A landscape with many valleys, sampled at points; each row gives a point and its height.
A ball rolls from a point to the lowest of its 2 nearest points, and stops where none of them is lower. Distance is the straight distance between rows; heights are no part of it.
mizup: [144 108 147 166 135  94 148 128 119  61 154  96 187 133 121 124 160 131
 143 109 148 177 135]  h=413
botiv: [170  40 130  80 122 128 121  86 158 110 170 144 146 126 113  71 144 115
 151 124 122 148  94]  h=779
mibo: [119 118  77 126 143 150 125 115 159 141 127 142 187 185 123 122 129 134
 182 185 116 104 128]  h=392
dabud: [134 169 144 190 105 125 156 133  98 102 150  87 109  63  83 143 143 154
 115 134 169 150 126]  h=742
piv: [142  89  93 113  98 177 123 149 106  99  88 108 178 115 120  92 114  96
 129 121 146  98 118]  h=586
mumus: [125 122 120  98 107  96 167  65  97 143 118 175 143 134 124 140 164 173
 161 124 140 130 102]  h=536
Pebib: [135 123 152 170  94 141 129 125  74 134 175 107 115 117 151  93 126 119
 138  57 123 141 145]  h=354
gif: [122 145 145 100 134 189  93 140 130 173  77 122  76 178 197 141 138 118
 115  93 119  98 129]  h=391
Noz: [127 128  88 108 109 166 123  93  90 145 124 143 104  93 147  72  97 168
 167 124 120 138 143]  h=554
Rize: [117 174 128 148 155 107 131  89 155 119 160 101 100 140 127 128 171 148
 136 143 113 141 134]  h=403
nasu: [106 221 102 154 102 154 122 130 138 121 114 152 105 103  67 139 134 169
 120 173 124 107 153]  h=363
livom: [165 145 160 148 140 199 130 197 109 123  81  64  91 118 136 111 131 108
  96 160 152 135 134]  h=521
dad: [150 163 115 167  79 164 124 101 130 102 116  99 111  59  84 110 150 168
 157 110 176 148 107]  h=755
fub: [156  78 169 144 148 111 144 124 133  97 183  97 118  74 111  94 130  85
 122  87 143 133 134]  h=789
pof: [139 116 188 114 163 169 104 141 137 154 158 116  82 147 168  81  89  95
 202 120 121 165 160]  h=767
Bibog: [136 169 123 120  78 162 123 108 120 112 118 156 168 145 112 146 184 146
  89  64 135 100 144]  h=627
pani: [119 123 125 121  86 115 123  74  82 156 127 146 110  86 133  95  93 169
 184 145 148 123 120]  h=533
vunir: [130 151 167 143 126 122 180 151  76 133 109 148 141 120  91 192 158 142
  71 100 163 141 129]  h=269
Momez: [133 145 228  98 158 102 109 138 129 143 153 103 108 166 177 133 120  88
 120 105 124 119 152]  h=195
dib: [130 164 171 102 122 115 150  91  94 145 152 130 117 122 149 161 134 128
  99 131 138  84 149]  h=395
Pini: [143 146 208 126 156 106  97 167 126 103 105  97 156 150 150 110 103 101
 102 102 132 196 148]  h=298
tugam: [171  63 116 123  98 142 119  95 175  95 151 116 163 148 116  90 135 101
 150 161 117 107 111]  h=756
Likog: [107  83 102  90 120  66 188 138 114 163 154 164  94 117 153 188  89 130
 105 153 109 112  90]  h=675
niv: [126 148 178 154  91  69 156 167  69 107 170  88  72  77 187 132  97 131
 125 165 140 156 130]  h=721
Vurup: [137  73  96 131  73  76 154  84 146 148 120 162 116 115  80 135 140 120
 148 155 125  67  73]  h=616
Lipe: [140 165 153 127 121 181  95 124 155  99 106 137 178 154 126 159 148 141
 110  90 149 125 151]  h=594
Vugis: [154 145 166 123 123 172 101 184 111 100  61  60 124 132 160  92 145 101
 113 116 161 140 101]  h=546
Pag: [127 178 103 143 129 170 123 125 176  96 109 127 111  99  80 133 164 137
 126 155 136 106 137]  h=316
ler: [120 116 162 142 212 105 122 140 142 142 112  82 117 159 141 130 129 112
 134 159 125 146 131]  h=497
kagog: [130 129 104 133 119 166 127 170 114 128 107  81 117 104 144 104 127  94
 105 146 130  93 123]  h=551
tis: [130 152 108 145 135 223 127 128 159 115 120 177 144 120  93 167  79 134
 163 148 151 106 183]  h=409
Ruk: [112  81 149 198 153 114 146 135  84 190 119  91 112 155 139 171 110 114
 142 111 134 113 116]  h=624
getos: [126 124 134 111 126 151  86 138 129 136 112 131 151 155 152  98 111 103
 111  56 114 141 142]  h=539
bon: [ 90 170  79 145  77  87 140 113  82 147 132 164  99 118 114 158 142 176
 110 120 120 123 127]  h=251
fomem: [116  60  79 104 114  93 130 140 123 141 204 167 169 162 145 105 117 129
 132 174  81 116  76]  h=410
kosid: [156 112 142 152 103 174 147 115 114  86 147  90 119  60 108  95 146 123
 142  93 155 132 133]  h=769
Ful: [115 131 101 129 124 134 110 157  96 127 185 132 128 129 163  44  94 107
 145 118  92 170 153]  h=517
Repod: [122  95 141 127 191 149 117 126 176 155  82 152 175 150  99 170  76 119
 135 134 144 122 132]  h=542
Tuza: [142 153 117  88  70 118 135  76 117 103 129 161 141 107 110 120 181 128
  89  83 123  91 130]  h=657
riz: [121 169 126 157 121 183 103 101 150 148 148 113 115 182 170 128 145 168
 159 111 124 129 152]  h=433
sular: [139 159 167 102 123 194  93 165 117 163  63 138 131 184 185 146  82 133
  94 100 122 119 163]  h=447
rubo: [ 98 137  91 141  51  27 151 113 144  92 167 140 104  87 140 191  89 187
 147 159 130 123 125]  h=531
Gamup: [125 141 144  99 110  87 147  68  77 162  94 125  98 107 143 127 150 179
 166 153 157 127  87]  h=505
peko: [128  93  77 158 131  94 158 121 141 128 124 123 121  73  70 125 137 105
 137 147 124  90  86]  h=578
dege: [133 134 125 161 118 149 108 129 191 111  82  89 138 147  98 164 165  94
 111 119 147  69 124]  h=512
pezo: [121 202 160 168 134 160 126  89 143 137 138 100 114 154 123 160 174 170
 137 144 140 130 126]  h=443
Lil: [122 145 110 136  82  38 139  88 132  95 198 141 108 101 150 126 132 166
 147 157 123 133 133]  h=556
vusa: [103 162  83 148 131 105 139 131 128 135 127 149 105  71  73 132 106 144
 110 195 111 123 154]  h=407
Badu: [114 124  78 104 117 106 130 116  86 128 195 171 163 139 155  82 103 143
 141 151 100 140 133]  h=475
Gen: [112  78 104  92 149  97 165 136  96 147 124 180 159 121 109 165 112 117
 106 130 125 114  99]  h=638
fizu: [125 106  58  98 127 187 112 127 104 137 107 146 138 136 142  87 120 140
 159 114 113 150 125]  h=579
tetu: [106 130 150 135 182 125 145 108 128 162 113 173 155 168  88 181 129 144
 110  96 132 132 170]  h=545
Ked: [133 158 128 138  84 138 166 134  85 136 109 146 123  70  76 154 154 139
  89  89 148 101 134]  h=169
Zuf: [141 134 141 104 144 152  86  97 201  98 104 111 147 166 138 135 171 134
 128  98 136 145 127]  h=628
Supel: [149  95 117  69 129 140  82 112 203  78 108 148 170 170 147  99 143 117
 126 130 124 134  97]  h=663
davek: [132 158 163 126 116 129 121 131  96 145 158  95  75 131 168  83 137 117
 154 105 110 146 138]  h=408
mube: [115 155  99 191  56 100 154 140  81 134 116 138 103  70  71 158 152 139
 102 115 154  77 104]  h=27
foz: [125 140 178 157 153 120 131 155 100  92 148 110 171 144 134 126 133 132
 111  78 148 197 164]  h=361
pasid: [123 101  72 127 116 120 135 116 149 141 170 163 182 140 114 114 104 120
 158 199  99  85 110]  h=323
tireg: [137 113 101  88 189 182 110 151 181 132  98 124  78 127 168 101 111 104
 128 172 106 153 119]  h=677
gisu: [121 121  67 142 134  88 159 135 148 103 120 142 157 108  70 130 145 117
 146 197 121 118  84]  h=540
bupa: [110 101  83 105 180 147 131 119 160 180 131 140  90 124 118 112 132 120
 114 150  93 137 115]  h=646
tegal: [147 110 174 104 168 180 132 130 128 126 129 102  88  99 155  83 111 113
 179 115 145 168 133]  h=782
dani: [106  82 109 111 186 126 159 131 123 184 110 183 159 132  68 161  94 122
 135 149 118 124 123]  h=596
Fid: [120  98 117 119 132 159  72 163 130 121 151 120 142 163 164  62  95  91
 154  88 105 135 141]  h=559
pup: [138 174  80 133 117 208 125 133 179  64 101 182 136 112  89 162 140 139
 149 147 152 119 149]  h=365
figam: [118 102 158 119 157  71  79 191 132 160 140 118 126 160 160  81  97  75
 122  67  70 194 127]  h=701
lobi: [134 162 175 121 152 128 168 134  97 160 135 133  99 119 129 162 117 140
  74 164 125 111 176]  h=437
biz: [140  47 134  83 135  81 134  96 147 137 202 169 109 107 125  88 138 124
 130 127 108 151  64]  h=802
sopi: [109 178 114 177  93 136 142 131  93 154 127 139 117 157 107 167 171 175
 104  96 116 133 139]  h=320
fof: [128  84 140 108 188  87 160 121 132 143 125 109 114 117 127 136 132 120
 140 171 140 147  98]  h=543
vekon: [137 130 173 104 166 112  79 162 143 164 169 123  92 169 159  89 102  74
 172  89  68 182 163]  h=740
sed: [133 131  79  89 143 178  90 133 186 132 136 161 168 154 147 135 104 107
  99 130 102  83 148]  h=541
Fufis: [132 121 130 101 133 145 128 146 109  83 148 137 188 103 120 109 108  98
 100 112 136 137 171]  h=422
Suros: [137  77 109 159 125 130 125 119  86 168 156 114 123 137 149  88 109 128
 164  85 106 133 118]  h=271
geve: [148 149 193 130 157 181 109 174 124 151  96 108 113 168 161 141  89 125
  93 141 132 124 174]  h=485
Pedu: [123 122 142 108 174 134  85 168 142 158  46  98 111 161 155  96 119 113
  86 106 118 175 125]  h=625
kisi: [121 103  46  79 140 149 110 120 138 160 130 171 142 140 120  86 143 135
 120 123  91 131  98]  h=609
kiveg: [116 159 146 114 101  69 161 151  61 138 133 115  66  93 193 158 101 145
  85 181 120 119 122]  h=711
geko: [138 153 205  85 137 155  88 126 133 152 103 122  81 184 206 114 132  96
 141  80 121 114 138]  h=317
zop: [148  58 130 138 141 115 120 123 138 121 163 101 174 144 138  97 115  85
 170 151 125 111 109]  h=731
rilaz: [114 131 118 142 169 152 125 136 140 141 100  92 149 179 155 120 125 132
 152 183 115 134 122]  h=448
bub: [127  85 100 103  71  60 177  85 117 120 127 192 151 135 101 160 157 138
 151 138 138 110  81]  h=573
ged: [137 127 121 138 158 115 126 111 191  79 172 108 153 123 116 114 165 116
 134 147 127 130 141]  h=338
kig: [134 152 172 158 104  92 176 166  86  75 151  76 107  60 138 145 135 116
 102 143 156 143 128]  h=730
Bofef: [137 137 129 159 144 204 144 103 155 130 124 159  99 102  82 153 106 167
 195 142 147 131 164]  h=445
Bozu: [134 126 162 115 149 118 110 185  93  88 140 114 179 132 152  93  83  71
 107 124 125 139 159]  h=370
migod: [118 123 132 155 173 103 145 128 167 145  99 112 121 148  80 174 177 100
  96 124 127  89 108]  h=432
vul: [143  78 126 114 138 108  77 143 163  89 126 121 212 147 138  89 100  97
 135 148 132 149 100]  h=698
zame: [128 118 141 120 190 176 136 107 162 137  97 138 129 129  82 156 121 138
 138 128 147 143 160]  h=491
gir: [117 126 150 150 158 103 192 154 119 125 100 120 109 117  97 196 147 120
  96 141 137 114 120]  h=346
Gobug: [124 165  83 190 139 154 127 129 192  90 147 103 142 125  77 126 166 135
 119 129 125 117 154]  h=245
Gadov: [138 125  77 134 121 203 127 156 109 108  78 127 145 103  94 124 137 121
 158 117 143 135 129]  h=607
fep: [149 169 194 127 166 156 127 160 121 176 109 113 114 173 130 171 117 121
  45 154 121  97 179]  h=479
pozi: [103 123  73 136 107  47 125 121 147 124 149 165  99  65  72 157  95 153
 144 189 128 117  97]  h=456
duka: [141  98 157 110 162 141 109 144 135 130  51  85 145 145 141 114 149 102
 122  97 159 145  95]  h=583
Duf: [134 119 121  99 140 171  81 147 166 110 107 141 177 133 130 115  77 102
  77  93 136 120 148]  h=484
Mazek: [112 134 124 163 120  90 158 123 113  87 164 140 175 138 100 170 157 144
 122 120 134 151 144]  h=461
pagor: [102 162 102 161 120 160 113 127 100 137 127 115 135 172 134 113 174 162
 120  85 115 153 142]  h=377
Zadod: [125 148 162 130 148  95  65 184 141 169  68 120 124 173 177  84  72 103
  96  94  80 180 134]  h=660
nito: [157 149 134 164 122 203  84 139 180  90  69 111 159 172 130 189 154 125
 138 109 159 111 111]  h=562
vur: [145  98 144  73  99  84 138 112 124 100 145 140 153 130 148 123 173  89
  67  93 122  93 112]  h=695
zodiz: [101 150  84 151 128  88 168 119 131 100 160 174 165 126  79 142 145 156
 155 173 128 153 128]  h=501
fas: [122  67 122 144 160  92 161 114 123 168 104 103 129 140 133 168 136 118
 155 153 130 106  77]  h=580
norap: [100 125 114  87  95  47 194 148 114 132 134 141  59 104 186 177  74 162
 107 152 112 137 100]  h=696
Gapor: [103 163  84 149  59  74 120 148  94 122 137 124  90  59 117 149 126 156
  75 125 125  94 134]  h=165
kat: [134 126 194 109 136 120 120  86 119 125 158 128 159 162 166 139 133 116
 127  90 148 117 154]  h=315
kedef: [120 162 150 125  79 102 118  81  92 143 143  92  75 121 182  81 161 162
 161 120 125 124 122]  h=446
tazem: [124 173 155 108  87  96  99  48 122 144 116 116  76 112 138 122 160 199
 158 142 146 122 117]  h=478
pudo: [ 85 108  70 140  79  38 142 139 158 138 160 183  78  86  94 193  71 171
 144 147 126 125 111]  h=496

Call two points neighbours if one is among the 2 nearest of the other. Go from one point of each pair to the other, from neighbour to neighbour, staying as low as possible. Name the highest point that can't be avoided.
Momez / zame -> vur
pasid / Pini -> Fid
Suros / livom -> Gadov
mube / Gobug -> pezo

Where does a ball stop that starts at each point below?
rubo -> Gobug
fas -> pasid
nito -> mube
riz -> mube
peko -> Pini
pof -> livom
Noz -> Suros
